A landscape with many valleys, sampled at points; each row gives a point and its height.
From any point a ball rolls to the lowest of the 2 points nearest to it. It stops when none of these is lower. Distance is the straight distance between rows; heights are no part of it.
Z840: [ -1  -7 -13  14 -10  -5  20   9  27   4  -3   1 -10  -8   8  32  14  -4
   4  -8   2   4 -26   2  -3  -8   8  16 -11 -14 -15 -11   0  -1  14  -3
  -8  -6   2]  (h 442)
Z473: [-10  12 -15  -4  -2   2  23 -16  -2   0 -18   7  10   7  -3 -11   3   8
 -14  -9  13  -8   3 -11 -18   3   1  -3   2   5 -10  21  11   5  12   0
  -6  -4 -19]  (h 435)
Z62: [  2   9 -25  13  -3  11 -15  14   6  -1  -7  12   4  -6  -5  16  -9  -4
   6   5   0  -5 -30  13   3 -11   0  47   3   0   0  -8 -22  16   9  -9
  14   0  -6]  (h 184)
Z649: [ 18  -7   1 -21  -5  14 -23   0 -18 -14   0  12   5  -3  20 -16   2   6
  -5  -2  10 -22 -18   1   6  -6   1  18 -20   8   1  13   2   5 -14   2
  -8 -12   2]  (h 650)
Z137: [  0  -9  19  -1  -6 -13   8  -3  11  -8  15  -8 -28 -20  -1  25  11  19
 -26   0   3  -8  -1  10 -11  -3 -20 -14 -18  15  -7  12  16 -20  -8   1
   7  -8  -5]  (h 481)
Z419: [-10 -13 -20  -4  -6   8   3  -5   9   6 -16   4   4   5   4   9 -17  12
   2   1  15 -12  -9   5 -17   2   4   2   4 -12  -9   4  -6  16   4  -8
  -9   8 -22]  (h 411)
Z733: [ -3 -35  10 -12 -19  -2 -27  -1  -1   0  22  -4  -9   1  14 -23 -10  -6
   5   1 -12  -6  -5 -11  21  -5   0  -6 -11 -24   8 -14  -6  -7 -18   7
  -4  -9  -4]  (h 831)
Z958: [  7 -21 -16  20  -2 -13  16 -10  19   2  -2   4   1  14  -4  16  -8  11
  -4 -10 -12   2  -7  -4  -7  -5  -2 -14 -12  -2 -27 -15  10   1  18  -7
   8 -14   4]  (h 339)
Z381: [  2   4  13  -5 -12   3  13 -13 -13  -2  -2   6   7  16   0  -5  19 -25
  -3   1  -4   3  22 -18  -9 -10  -4   1  -3  16  -3  11  10  -6  16  -5
   1 -11   3]  (h 586)
Z277: [  6  -3  -4  -9   4  -4  -1  -4 -24   4  -2 -10   7  33  -1 -15   7 -13
   7   1 -12   6   4  -9  13   2   5  13  -8   0   1  -8  14   1  25   7
   3 -17   8]  (h 497)
Z584: [ -3   1   2  17 -13  -1  -1  -7 -12  17  12  -2   8  -6  14  30  19  12
   2  11 -15   6   0  13  -1   9   9   5  -8  16  23 -23  22 -17  -3  17
  20   3  13]  (h 389)
Z298: [ 19 -13  12 -17   1   8 -19   6 -12 -14   0   7   0  -3  13 -10  13 -10
   8   2  10   1 -34   1   5 -11   2  28  -4  -1   9  18  -9   6  -3  11
 -13  -2   0]  (h 674)
Z355: [ -1   1   9  -5   7  -8 -17  21   6   5   6  -3   5  -2 -11   5 -16  12
 -11   2   8   4  -2   3   8   8   4 -10   7 -11   6 -15 -16   2 -22  -1
  -7   4  -8]  (h 584)
Z318: [ -7   8   0   2  26 -22  -8  16  -1  11   7 -19  -3  -8 -17  -3 -15   3
   4   9  -6   7  17  15  14  19  -6 -30  17 -10   8 -18 -14  -4 -10   9
 -14  16  10]  (h 513)
Z243: [  9   5  17   6  -1   1   3  14  -8   6 -14   0 -20 -10   1   7  14  -8
 -12 -15   5  14 -37  -5  -4  -8  -8  13  -2  -8  15  14   6   0  -4   4
 -10  -9 -22]  (h 689)
Z77: [  4 -17 -21   5   1  17  -2 -22  -5  -1  -9   9  20  -4  14 -10  -9  18
  14   3  11 -22  10  11 -10   5   4  -6  -6   2 -11   9   1   9   5  -4
   9  10   1]  (h 491)
Z366: [ 12  39  20   0  20   0   2  11   3 -17   4  -1   6 -16  -5 -13   3 -22
  -7  16   0  21   6  -7  -3   2  -1   2  18  12   0  -3 -10  -5   4  -4
   2   9  28]  (h 699)
Z988: [  3 -23   7 -31  -9  -3  13  -5  -2 -10  -1  -8  12  25  -2 -18   0  -6
   5   5   5  -3   0 -15   1  -9   6  -4   0   1 -17   7   7  -8  20   0
 -16  -7   6]  (h 709)
Z97: [ -8   0  -7  20   5   6   9   3  12   4 -15   5  -8 -15   3  -3   4  -5
  17  -2   7  10 -16  12  -8   2   7  16   8 -11   5  17 -12   8   7   5
  -3  29 -15]  (h 414)
Z841: [ -6  32 -20  -3  12  -3   5  -6   0  -3 -13  -4  10  -1  -3  -3  -4   1
  -9   6  17 -10  13   2  -4   8  -3   0  13 -10  -2   3  -9  11   0 -11
  -3  10  -7]  (h 336)
Z354: [  1  -8  15   1 -12  14 -23   2 -15  -2  20  19   9 -13   9   8  12 -14
   8  12  -1  -2  16   6  -2  -4  10  -2  -6   9  12  -1   3  -7 -16   5
   6  -5  12]  (h 644)
Z115: [ -9  16   1  -3   9  14 -11  10 -13  -7  -5  24   6 -16  -6 -20  -5  -8
  11  10   3   3  16   5 -11  -3   8 -10  21  -2  14  20 -12   4 -11   2
 -11  20  -7]  (h 688)
Z292: [ -2  10   9  12   5 -21   3   5 -10   4   0 -28 -22 -13 -11  37  10  15
 -15  -6  -5  14 -17  15  -3  10 -19   0   1   8  14   5   7 -12  -7   5
   5  -8 -15]  (h 543)
Z6: [ -7  27  -9  -6  15   3 -13  -7 -23 -14 -17 -11  -4  -7   7 -14  -2  -5
   4   7   6  -9 -14   4  16   4  -9  24   5 -10  21  13 -21   1   4  -2
   1  17  -8]  (h 692)
Z405: [ -7  32   2  -2   2 -21  23 -12  15  -1   3 -21  -9  -9  13  -3   5  10
  -2 -11   4 -10   7 -14  24   8  -3  -7 -14  -6 -12 -17 -10  -6  -1 -14
  -5  -4  17]  (h 499)
Z75: [  9 -21  -7  -2  -4   1   6  -3   4   3   7  -4  23  22  -7  10   0  16
 -10   9   5   1   7  -4  -8   1  11  -3   4  17 -18  -9  16 -12  18  10
  10  -6  11]  (h 531)
Z305: [  0  -8   5  -1 -12   8  -6 -19 -16  -6   6   2  10   5   5  15  13 -17
   4   7  -3  -1   6   3  -6 -10   3   9 -12  11   4   1   7  -5  10   4
  11  -8   2]  (h 617)
Z573: [ -5  -4   4  -7  -9  15   1  -5  -3  11  -5  14  13   4   3 -11 -17  -3
  -5 -11   8  -7   7 -19  -1   2  20 -19   6 -10  -2  -1   9  11 -14 -10
 -13  -9 -14]  (h 517)
Z689: [  2 -39  10 -20 -11   0 -11  -5   0   9  10  -8   0  11   6 -26  -8   0
   5  -8 -18  -1  11 -18  16  -6   8 -18   4  -2  -5  -7  15  -7 -15   2
   3 -14  -3]  (h 803)
Z291: [  3  27 -12   4   8  -4   7   4   7 -11  -3   3  12 -18  -8   2   1  -9
  -8   8  15   6  22  20 -14   5   8   5   9   7  -7   6 -10  -3   8  -1
  11  11   2]  (h 272)
Z294: [ 13  13  -1 -15  -4   0 -11   7 -17   0  15   6  16  -5  11 -20   4  14
 -32  12   2 -10  -7  -4  10   9  13  14 -11  -1   5  -4  10   5 -27  11
   3 -14   3]  (h 579)
Z711: [ -2 -19 -15   0  -4  13 -10   4  13   0  -6  10   8  27  -9  10 -15  -8
  25   6   1  -9 -16  10   2 -12   1  32   7  -8 -12   1 -19  12  22  -8
   4   9   0]  (h 326)
Z442: [ -6 -22   9   5 -14   4  -2   1  26   8   3  -1  -8   0 -10  24 -19   8
 -10   4   9  -3 -26  14 -16 -13  -4  -5   2   0  -5  -6 -12   5 -18   0
   9  14 -24]  (h 319)
Z639: [  4 -29 -26  14 -13 -14   6 -23  13  17  -4  -3  13  10   1  14 -12  12
 -14   2 -11   5 -10 -19  -4  -2  15 -19   1 -10 -12 -29  11  -5   8   2
  17 -13  -7]  (h 250)
Z439: [ 11 -12 -23   7   7   2  25  -5  21   5 -11  17  13  -3   4 -11   4   6
  -9   2  19   1  -8   4 -33  -3  11  -3  -9   7 -34  24  12   3  20  -5
   7   6   3]  (h 568)
Z600: [  3  -3 -15  17   1  -1  -4  16   5   7  -5  -4   7  -5  -7  18   3  -1
  13  -1   3  24 -14  13   0  10  21  10  10 -12  10 -11  -1   1   5   6
  -3   7  -3]  (h 503)
Z681: [  7 -24   9   1 -22  -3  12  -8  12   7  20  -4  14  19  -4  18  -1  15
  -8   2 -12  -2   2 -11   7   4   6  -8 -10  21 -11 -21  28 -14  -1   3
  11 -18  17]  (h 484)
Z220: [ -2  12   5  -5   1   3   3  -1   8  -6 -10  10   1  13  -7  -1 -14 -25
   4   5   6   1  -1  -4  -8 -15  -4  11   8  -1  -6   4 -10   7  14 -13
  -3   7  -1]  (h 638)
Z242: [  1  -4  12  13   1   2 -13   0  15  -9   6   8 -23  -3   7  -1  -6 -14
  20  -3 -16  -8   4  20   6  -2 -21  10 -10   7  -1   3 -12  11  -8   1
  17  10  -2]  (h 474)
Z297: [ -9  10  -9  10  -5  12   9  -2  16   7 -16   8  -4 -10   0 -15 -13  -2
   0   2  20 -18  -6   8 -16  -3   3   8   8 -13  -3  16 -16  16  -4  -9
  -3  27 -24]  (h 361)
Z578: [ 16  12  -3  -4   8   5  -5  17   3  -9  13  -3  31  -1  -8 -12   7  -5
  -1  11  15  13  -1  -1   8   7  18  14   1  -8   0 -26 -18  -3 -10   8
   2   1  20]  (h 718)
Z869: [ 15   7 -10   1   5   5  -8   5   4  -6   1   2   4 -19  -6   4  -9  16
 -20  10  20  -4  -9  23 -15   6   0   6  -3   6  -5   7  -6   8 -13  -3
  10   8 -18]  (h 167)
Z371: [ 12   6  15 -20  11   9 -17   8  -6 -22  -7   3  -2   0   1 -18 -11  -6
  -1  17   6  -2 -24   6   2  -6  -5  17  16  -8   2  18 -18   2   1  -1
 -15  12   1]  (h 698)
Z155: [ -1   8 -11  -3 -11 -14  23  -5  12   4   3  -5 -12   8   4  11   0  16
   4 -25  -9  -5  -2 -17  21  -4  -1  -1 -11  -5 -10 -18   9  11   8 -16
  -8 -25   4]  (h 379)
Z342: [-10   7  16   9  17   3 -18  26   2  11   2   9   3 -10 -18   0  -7 -14
  16   5  -6  23  16   9  -2   7   8 -19  24  -2  17  -5 -15  -6 -10  12
  -9  15   4]  (h 727)
Z375: [-10   9   7   8  10 -14  -1   9   2   6   7 -15 -28 -14  -7  19   5  24
 -20  -7   4   3   2  14 -11  10 -19 -23  -4  16   8  13  11 -15 -12   7
   8  -1  -2]  (h 515)
Z886: [ -1  -9  20  -9 -13  -5  12 -12   4  -9   5  -5  -9  -4  -2   6   9  -4
 -30   2   7  -9   5 -13 -14  -9 -18 -20 -20  17 -11  18  14 -15  -8  -7
   3 -11 -13]  (h 431)
Z433: [-12 -19  19   6  14  -3   5   2  10 -20   6  -7 -23   9 -11   1   0   6
  27  -4 -25   0  23  16   5  -4 -20  -5   7   8  -2   3  -3  -8  14   7
  -9  11  -1]  (h 350)
Z438: [  5 -21  -9  10  -5  -5  28 -19 -14  17 -12 -12   9  17   7 -12  14  12
 -19   4  -2   3  -6  -8 -12  -2   1 -10  -5  11  -8  14  38  -2  21   7
  14  -6 -13]  (h 539)
Z735: [  3 -15 -13   3   0   1  10  16  12  -2 -11 -10   4   1  -7  23   2   4
   4  -3   5   6 -20   8  -3   2   4  11   6  -9 -11  -1  -6  -1  16  -7
 -11   0   2]  (h 482)
Z497: [ -4   1  12   5  -1  -1  -4   5 -16   9  -1   0 -26 -14  14   5  19   6
  -3 -14  -5   6 -18  -4   4   2 -10  -9 -14   0  22  14  18  -5 -12   6
  -1  -5 -14]  (h 713)
Z518: [ -9  -6  -5   3   2   0  16  -1   8  15  -3   3   3  -8   7 -10   8  12
   0  -4  10   0  10   6 -15  13   9 -30  -6   2  -9  12  22  -2  -9   1
  -4  14  -9]  (h 651)
Z506: [-17  18   8   1  10   0 -11  11  -8  -9   2  -5  -6 -29  -4  13   5  -7
  20  13  -6   2  18  14   6   1   4  -3  16   5  19   4 -25 -19  -2  -9
  -8  18  10]  (h 705)
Z455: [  9   0  15   1  -4  14 -30  11   7  -8  11  21 -15   0   3   5  -9 -17
  16  -4  -8   1  -6  11   7 -12 -12  22  -8   7   9   2 -16  17 -12  -6
  11 -12   1]  (h 518)
Z658: [ -5 -10 -20  -8   2  -1  11 -15  -3   8 -12  -7   2  11  14 -12 -17  28
  -2 -15   0 -17  11  -7   7  17  -2 -19   4  11 -14   6  11   9   3 -12
   0  -8  -9]  (h 719)
Z432: [ 13  38  10   3  22  -5   6  15   2 -11 -18  -7 -11  -6  -7  -7   5 -21
  -8   6  -2  19 -15  -1  -6   1  -8  23  16  13  -7   9 -10  -3  15  -1
   7   2   8]  (h 676)
Z314: [  8  14  21   5  -3   1  -7   8  14   4   3  17 -11 -15  19  -5   7 -23
  -1 -11   2  18  -7 -14   9  -6  -1   2 -12  -9   5 -13  -5   6 -10   1
  -6  -8   9]  (h 608)
Z679: [ 19  17  12 -11  16  11  -8  15   7 -17   9  -2  17   4 -14  -8  -2 -19
   2  12   9  17   3 -10  -1  -3   6  11  18   1  -9  -9 -24  -8   2  -2
  -1   9  34]  (h 720)
Z63: [  0  -5   9  -7  -1  13 -28   9 -15   0  14  28   3 -17  -1 -15  -3 -18
  11  14   3  -8  15   6  -6 -11   6  -2   3  -3  13   5 -19  -3 -17  -2
  -5  12  10]  (h 667)
Z950: [-13   4  18  -6  11 -15  10   0  13 -13   5 -12 -21  -3 -10   5   2   4
   6 -15  -9  -9  16  12   5   4 -22 -14  -2  -1  -8   4  -9  -7   0  -6
 -15   6   8]  (h 415)
Z791: [ -6 -12   7 -15  12 -11 -11  -1 -14   0  17 -13   1  -2   0 -13   2  -1
   1  13  -9  -8  22   4   9   2  -6 -20  -1   4   4   0  -1 -15  -2   8
  -8   6   7]  (h 421)
Z95: [ -6  14   5  10  10 -19   0   5   5   4  -7 -26 -20   1 -19  26 -12  14
 -15 -16  -2   4  -2   7   0   2 -19  -8   5   5   2  -1  -7  13  -9 -12
   3  -8 -14]  (h 540)
Z768: [  3  18  -1  20  15  -3   3   6  23 -10   1  -4  -2  -7 -12  11  -1 -15
   3   9   3   7   6  25  -8   7 -11  14   1  15  -7   3 -15   3   9  -3
  23  17   8]  (h 195)
Z323: [  4 -12  -1  -5  11  -6  -6  -5 -10  -2  -9 -13   2  32  -7  -1  -9  -8
   3  -1 -12   2   1   4   2  -3 -19   3   1  -1  -5   0   4   8  20  -2
   3 -11  -9]  (h 440)
Z476: [-14  -9   3  20  -5   8 -15 -20  -2  -9   9  13 -21  -6  10   7  -3  -1
  26 -14 -15 -11  27  10  -1  -6 -17  -4  -7   8  15   8  -1   0  -8  -2
  19   5   0]  (h 425)
Z753: [  7   1  -6  14   2   5  -5  19  27  -2   3   8  -9  -3  -7  19  -8  -7
  13   3  -3   3 -12  24   6  -3  -7  34   3  13  -7  -3 -21  10  13  -2
  14   3   6]  (h 81)
Z668: [ -8  28  -9   9  25  -3  -2   4  -9 -12 -19 -21 -14  -9  -6  -4   5  -9
  14  -2  -1   8  -2  12  12   5 -17  18  15   4  18  17 -19   2  14  -1
  13  19  -3]  (h 675)
Z139: [ -3  11  12  -2  -7 -17   5  -6   6   2   2  -8 -19   3 -11   3 -13   3
 -15 -19  -7   2   1 -15   5   2 -13 -15  -6   6  -4   1  -2   8 -12 -14
  -4 -18 -11]  (h 502)
Z502: [ 10 -21   1   4  -2   4   2  13 -11   3 -14   6  -7  11  -4  17   7   3
  -5  -7   2  13 -31   3 -18 -13  -1   8  -3   0   3  16  18   1   8   0
  -6 -12 -22]  (h 663)
Z604: [-16  19   6   6  13 -10  -5   3  -8 -12  -5 -19 -16 -11 -15  17  14 -17
  10   3 -10   8  13  13   1  -3 -19   6  12  10  20  15 -12 -18   8   0
   9  14  -4]  (h 690)
Z493: [-11  15 -32  12   8   2  15   9  -1   5 -16   7  10   1   7  11  -1  17
   5 -20  13   1  -3  -2  -3  11  11  -6  10  -6 -10   1  13  14   9  -3
  -8  -6   0]  (h 205)
Z623: [-12 -14  15  14   5 -11   0 -12  14 -18  25  -5 -14  -8  -3  -4   6  -3
  17  -1 -26   2  26  21   7  -3  -5 -10  -5  -4  -5 -19 -12 -13   8  14
   1  14   7]  (h 251)
Z684: [  1   1   8   3 -13  -5  -2  -2  -9   7  15  -8   4   3  -1  28   7  18
  -8   5  -9  -4   6   3   2   1   2  -7  -7  20   5 -19  19 -10  -7   5
  13 -16  10]  (h 436)
Z132: [  5 -23  -4 -11 -12  16  -6  10  -2  16  16   2  34  29  -7  -7  -5  11
   4   3  -5  -5  18 -15   4  10  20  -2  15  16   0 -16  17  -7  -4  12
  -4 -10  26]  (h 602)
Z806: [ -6   2 -20  15   6  -5  11  -1   5  11  -3  -1  -8   0  12  13   0  29
  15 -29  -5  -5   1  -2  16  15   6  -4  -8 -12   0 -16  10  10   3  -6
  -5  -3   5]  (h 298)
Z416: [ -2 -11  -8   7  -4  15  -5 -12  19  -6  -6  12  -6   0  10   0 -15   6
  10  -4   6 -15   7   9 -14  -2  -5  -9  -5   4  -9  17   2   9  -4 -11
   6   7  -7]  (h 454)
Z36: [ -3 -14   5   1   5   6  -6   5   1   2  -7  -4  -9  26 -14  17 -19  -4
  22  -1 -12  -6  -8  11   7  -5 -19  13   5  -1   0   6  -7  17  19  -2
   2   8 -12]  (h 385)
Z306: [  8 -17   1  -5  -5  -4   4 -10 -20   4  -2  -1   7  17   7 -23   9  -4
 -23   5   1   7 -13 -14 -15  -2   7   6  -4  -3  -8  13  23   6  15  13
  10 -15 -13]  (h 592)
Z295: [  0 -21  16  -2  -3 -12   2 -14   4  -7  29 -10  -4  -3   6 -14   7  -8
   3  13 -17  -1  36   8  11  -1  -4 -19  -8  -4  -5 -10  -1 -25   1  10
   0   7  17]  (h 349)
Z49: [ -9   0  -7   9  14   0  -5  14   1   8 -12   2   1  -1  -6  -1 -11  -3
  16  11   0  14 -10  17   1   7   8   9  17 -22  21  -2 -20  14  -2   9
  -7  23 -16]  (h 461)
Z185: [  5   2 -16   6   1  -8  29  -6  -9   5 -18  -5  -6   5  -1  -8  17  13
 -22  -9  12   4 -15   0 -20   8  -5  -5  -6   7  -4  31  28   2   8  14
   7  -5 -16]  (h 485)
Z176: [-14   0  -4   7 -15  16  -7 -20 -24  -3   1   9 -16  -5  22  -2  11   7
  17 -22  -1 -19  16  -6   4  -3 -11  -9  -9   8  14  16   9  -8 -15  -2
  12  -4   2]  (h 381)
Z72: [ -6  28  14  18   5  -2  -7   8   0  -3  -8  -5 -29  -7 -10  14   4 -16
   1 -18 -13  12  -6   0   1  -5 -27  18   4  12  13   6  -5  10  -6  -5
  16  -7  -6]  (h 624)
Z109: [  4  23   9 -15  -4   8  14  -3  -3 -20 -12  -6  10  -3  -7   1   8 -24
  -8  13  12   2   1  -5 -10 -19   2  19   6   0  -5   9  -8 -10  15  -8
 -12   7   7]  (h 662)
Z320: [-13  11  18  -9  16  12 -26  21 -16   0   2  23  -1  -6 -25 -12 -17 -11
   2  14 -11  17  15  -3  -7   4   4 -12  33  -2  27  10 -14   2 -14  12
 -17   6  -5]  (h 708)
Z322: [  5  31   1  11   7   3   9   1  -2   6  -7   6   1  -9  11  -7  18 -23
   6 -11  -2  16   3 -19   9   3   8   7  -3   2   7  -8  12   6   6   1
  -1  -9  14]  (h 641)
Z11: [ -4 -25 -20  13 -14  -4  17 -10  33  -5  -3  12  -2  -4   4  16   1   5
  -1  -7  -7   1 -11  -2 -10  -9   9   6 -12 -18 -30 -13  -2   3  16  -2
  -2  -2   7]  (h 397)
Z157: [ 13 -24 -19  -8 -23   5  -3 -35  22  -5  13   1   9  -4   5   7 -19   8
 -23  13   1 -13 -15 -19   2  -9   8   0 -21   2 -10 -21  -6  -2  -7  -7
  15 -15 -11]  (h 243)
Z446: [ -8  16  10  -6  14 -21  -3   8   9   8  12  -3 -16 -10  -9   0 -11   7
   5  -4 -11 -10  17   1  12   6 -13 -34   3  -7  -2  -6 -15 -10 -10 -12
 -18   5  19]  (h 464)
Z288: [  1  -1 -14  -3  -7  11 -18  22  10   2   0   6  11  17 -11  13 -18 -13
  16   3   3  -1 -19   2  13 -10   6  29   7  -9   4 -16 -27  13   0 -10
  -4   5  -3]  (h 264)
Z99: [  5  -6  -7   3   2  14  -3  20  19   1  11   1  29   7 -14  -9  -6  -8
  12  -2  15  12 -10 -11  -4   5  19  11  12 -22   6 -20 -19   7  -8   3
  -7  12  12]  (h 697)
Z86: [ -4   2   1 -11   4 -15 -10 -15 -22   4  11 -11  16   6   5 -30   5  -3
  -8  20  -4  -3  20   3  16   9   4  -6  -3  -6   8 -12   4  -5  -5  15
   7   1  15]  (h 480)
Z162: [  7  29   5  10  12 -17   5   8   0  -8  -4 -16 -21   4  -6  15  13 -10
   2 -11  -9  15 -10   2   8   0 -10  18   2   2   5  -2  -5  -1  16  -3
   4  -3   1]  (h 649)
Z788: [ 10   8  -4   8  -5  10  -3 -13 -10  -2   4   5  13 -14  12  -2  11  11
 -19  20  15 -12   0  14 -12   3   6   5 -13  10   0   5   9   0  -5   8
  19   6   2]  (h 265)
Z853: [  1 -12   6   0  -2  -1   9  -8 -23   5  -8   0   3  21   3 -15  26 -25
  23  -3 -12  17   9 -18   0 -12   0   3  -5   1   7  10  13   1  26   6
  -7  -7   5]  (h 546)
Z746: [-11  25 -27   2   1  -5  12 -19  -9  -6 -17 -10  -2   9  -3   2  -1   5
  -9  -9  12 -10   7  -8   1  -2 -10   5  -5  -4  -5   7   0   7  18 -10
   3  -5  -7]  (h 387)
Z952: [ -7  29  -3   5   2   1   5  -5  -2   3 -11  14   0   7  -5  -5  -3 -22
  10 -18  -1   6  13 -18   2  -3   0   0   7  -6  -4  -7  -2  12   5 -20
  -3 -14  -1]  (h 606)
Z575: [ -4  11  -5   4  -4   4  -8  -5 -15  12  -9  13  10   2  -2  -3 -11   1
 -13 -12   0  10   5 -11  -7   0  10  -9   1   4   5   0  18  10  -5  -2
   7 -19 -14]  (h 564)
Z205: [  6 -23 -29   2 -17  -4  -2 -29   9  -2  -1  -3  12  10  -4  19 -14   9
 -29  15  -5  -7 -26 -17 -15 -10   6  -5 -15  -5 -16 -21  -4  -5   9   1
  30 -17  -7]  (h 141)
Z708: [  0  12   6 -12  -7 -20  22 -12  18   3   4  -7 -10   2  -7   7  -1  -1
 -11  -9   5  -8   1 -22  16  -1   1 -14 -15   0 -20 -18  -3  -1 -13 -13
 -11 -19   7]  (h 447)
Z543: [  3 -17   7  -9  -2   7  -5   6  14   1  11   4   8  11  -4 -16   3 -15
  20   0   4  18  -4 -10   3  -2  15 -10   3 -16   2 -10  -6  -1  -5   7
 -14   3   9]  (h 669)
Z406: [  8  -3 -11 -13  -2  13   6  10  -8   5   1   4  27  26  -7   4  -4   8
   8   5  10  -7  20  -3   2  10  15   4  11  12 -15  -7  16  -1  22   6
  -6  -9  29]  (h 567)
Z736: [ -2  -9  13 -22  -8   6   5   6  -7 -13  -9  -7  17  19 -14  -6  12 -17
   5  10   9   9  -1   1 -11 -12  10   8  15  -1  -7  16  -2 -11  20   5
 -15   4   0]  (h 684)
Z675: [  2 -14   1  14  -1   6  -8  -8 -12   6  -6   9 -29  -5  21  14   8  19
  12 -26 -22   7 -16  -3  -4  -3 -14  -8 -13   6  16   0  26   5 -11  -1
  13 -10 -12]  (h 734)
Z787: [ -7 -33   2 -10 -13   7   7   2   5   8 -11   7   4   9  -1   6 -11   7
   0  -5   6   1 -10  -3 -18  -3   8 -19   7 -10  -5   2  10   7  -3  -6
 -16  -7 -19]  (h 460)
Z336: [  7 -12 -28   7  -1   2  13 -21  -1   7  -8   7  14   0  20 -12  10  27
  -4   3  13 -17 -11   8 -17   2  10  -2 -12   2 -16  18  21  -6  17   4
  11  11   5]  (h 530)
Z449: [ 10  -4  -4 -14 -11   7 -26   2 -15   0  17   7   5  -9  13  -8  -9  12
 -15   3   5 -20 -10  -2  15   1   2   5 -19  -1   2  -9  -1   4 -24  -8
   0 -19  -4]  (h 620)
Z755: [-11   1  11  -7 -16   8  -9  -6 -23   4   8   2 -19  -3   7   8   4  -1
   1  -2  -4 -22  18  -8   1  -4 -18 -10  -4  12  13  17   9 -16 -10  -7
  -7 -10  -4]  (h 332)
Z111: [  5 -16  -8 -11  -1   6  11  -1   7  15  -3  12  11  -6  18 -20  -8  29
 -12  -7  11 -11   6  -5   2  15   9 -24  -5   2 -16   1  22   3 -11  -2
   5  -8  -7]  (h 686)
Z190: [  0 -33 -12 -12 -13   6  20 -18   5   8   4  -7   8  17  14 -11  -8  28
   6   0 -11 -25  24  -9  13   6   8 -11  -1   7 -21   4  24   3   1 -13
  -4 -11   5]  (h 745)
Z877: [-16  11  19 -10 -20  -2  12 -14 -14  -4   7   0 -11  -6  -6   6  12  -8
 -22   2   5 -18  30 -12 -14  -8 -16 -17  -6  19   2  17   8 -20  -6  -9
  -2  -5  -5]  (h 383)
Z300: [  6   0  -1 -10   4   4   4  16  12   4   3   2  21   0 -11   1 -15  16
  -6  -3  23   2   2  -1   4  11  19 -15  14  -8 -15 -14  -6   1 -17   0
 -21  -1   3]  (h 619)
Z800: [ 11 -27  -2   0  -7   9  -4  -7 -20  13  -8   8   6  20  -7  -2  11   2
 -14  -5  -5  21 -28 -10 -33  -9  14   7   2  -5   3   8  23   5  17  19
   3 -18 -21]  (h 632)
Z709: [  8  16   6 -20   1  -9 -14   3 -27   5  22   1  16   0   6 -32   3   2
 -19  27  -7 -10  12  -3  22   9   2  15  -7  -4  23 -11   4  -2 -22  16
   1  -3  20]  (h 532)
Z112: [-10  26  10  14  29 -12 -12  24  -7   2  -3  -5  -8 -28 -13   0   6 -13
  12  12 -17  23   5   3   7   7  -2 -12  17   3  27   8 -15 -18  -7   7
  -8  16   8]  (h 721)
Z393: [ -5  21   2  17   2   7 -13  -5  -8   5 -11  12 -14  -2   3   1 -11 -14
  -6 -13   0   7  -3  -1  -7  -8 -12   7  -5   4  11  10   3  15 -11  -7
  19 -10 -19]  (h 599)
Z972: [ 13   3 -11  13  -9   9  -7  -5 -16   2   5   7  18 -16  14  15  18  10
  -7  20   3   2  -9  14  -1  -1  19  19  -7   1  19 -11  16  -2  -1  19
  18   4   3]  (h 333)
Z527: [  3  16   7 -28  -2   9 -13   0 -22 -15 -13   0  11   1   1 -30 -10  -2
  -9  11   5  -4 -16 -16   4   2   6   8  13 -28   8   2 -15   7  -7   6
 -20   7  -7]  (h 722)
Z19: [ -4  11   3   5   5  -5  30   0  14  -9  -2  -7  -9 -17  15 -14  24  -7
  16  -6   4   0   8   2   4   3   4  -5  -9  -5  -7   6   1  -8  15   5
  -9  18  21]  (h 583)
Z324: [-15  -5   8   1   4  -6  32   0  -1  10  -1  -2  -8 -14  11  -9  20  14
  17  -5  -2   2  16   7   7  15   4 -21  -8   4  -1   8  19 -13   1  10
 -10  21  15]  (h 618)
Z833: [ 12  16  28  -6   7   3 -20  16  24 -10  10  10 -19  -6   5   1  -3 -28
  -2  -5  -3  11 -16 -10  12 -12 -11  16  -2   5   0 -13 -18  14 -14  -3
   7  -8  13]  (h 563)
Z468: [ -1   9  -7  -1  19 -13 -18  22  -5   8  10  -6   6 -23 -14   1 -17  15
 -11  13  -1  -7  19  13  10  12  -5 -18  15 -12  11 -16 -24   9 -24  -5
 -10  19  -3]  (h 550)
Z556: [  0  -8  -2   8  -1  -5  -3   2  18  -3  -1 -11  -6 -12  -4  15  -8  10
  -8  16   9 -14 -12  27  -8   3  -8   6  -1  -2  -4   3 -22   4  -8  -9
   5  18 -14]  (h 248)
Z620: [  1 -29   6 -11 -16  -2  14  -1   0  12   7  -6  10  23  -1  -4  -5  15
  13 -11 -21 -16  22 -22  23   1   9 -17  12   4 -10 -14  15  -6  -9  -4
 -15 -12   6]  (h 773)
Z944: [ -7  13  -1   3  -2 -14  24 -19  14  -4  -3 -13 -11 -10  22 -21  14 -13
  13 -11  -5  -1  12 -12  15   3  -7  -9 -13 -18  -6 -14 -11   1   4  -3
  -7  10   9]  (h 544)
Z764: [  2  20   5  -9   8 -12 -12   3 -17  -3  -4  -9  -1 -11  11 -21  -1 -11
  -9   8   1  -1 -16  -4  15   1  -5  12  -9 -25  15  -3 -18   1 -13   1
 -11   9  -1]  (h 714)
Z160: [  3 -15   3  -7  -9  12   3  13  -1  11  14  -4  27  23 -10 -10   9   0
  13   2   7  14  -1 -19   6   8  28   2   9  -3  12 -15   9  -7  -3  18
 -17  -4  15]  (h 636)

For each start below, name the point where the ball stops.
Z578 | Z869
Z243 | Z753
Z320 | Z753
Z371 | Z623

Call two points neighbours if one is among the 2 nearest of the other. Go from one point of each pair to the other, from neighbour to neighbour, staying as low as possible. Name the highest point that can't be avoided.
Z708 / Z952 | Z322
Z755 / Z493 | Z292
Z297 / Z869 | Z419
Z753 / Z205 | Z439
Z205 / Z297 | Z600
Z623 / Z668 | Z527
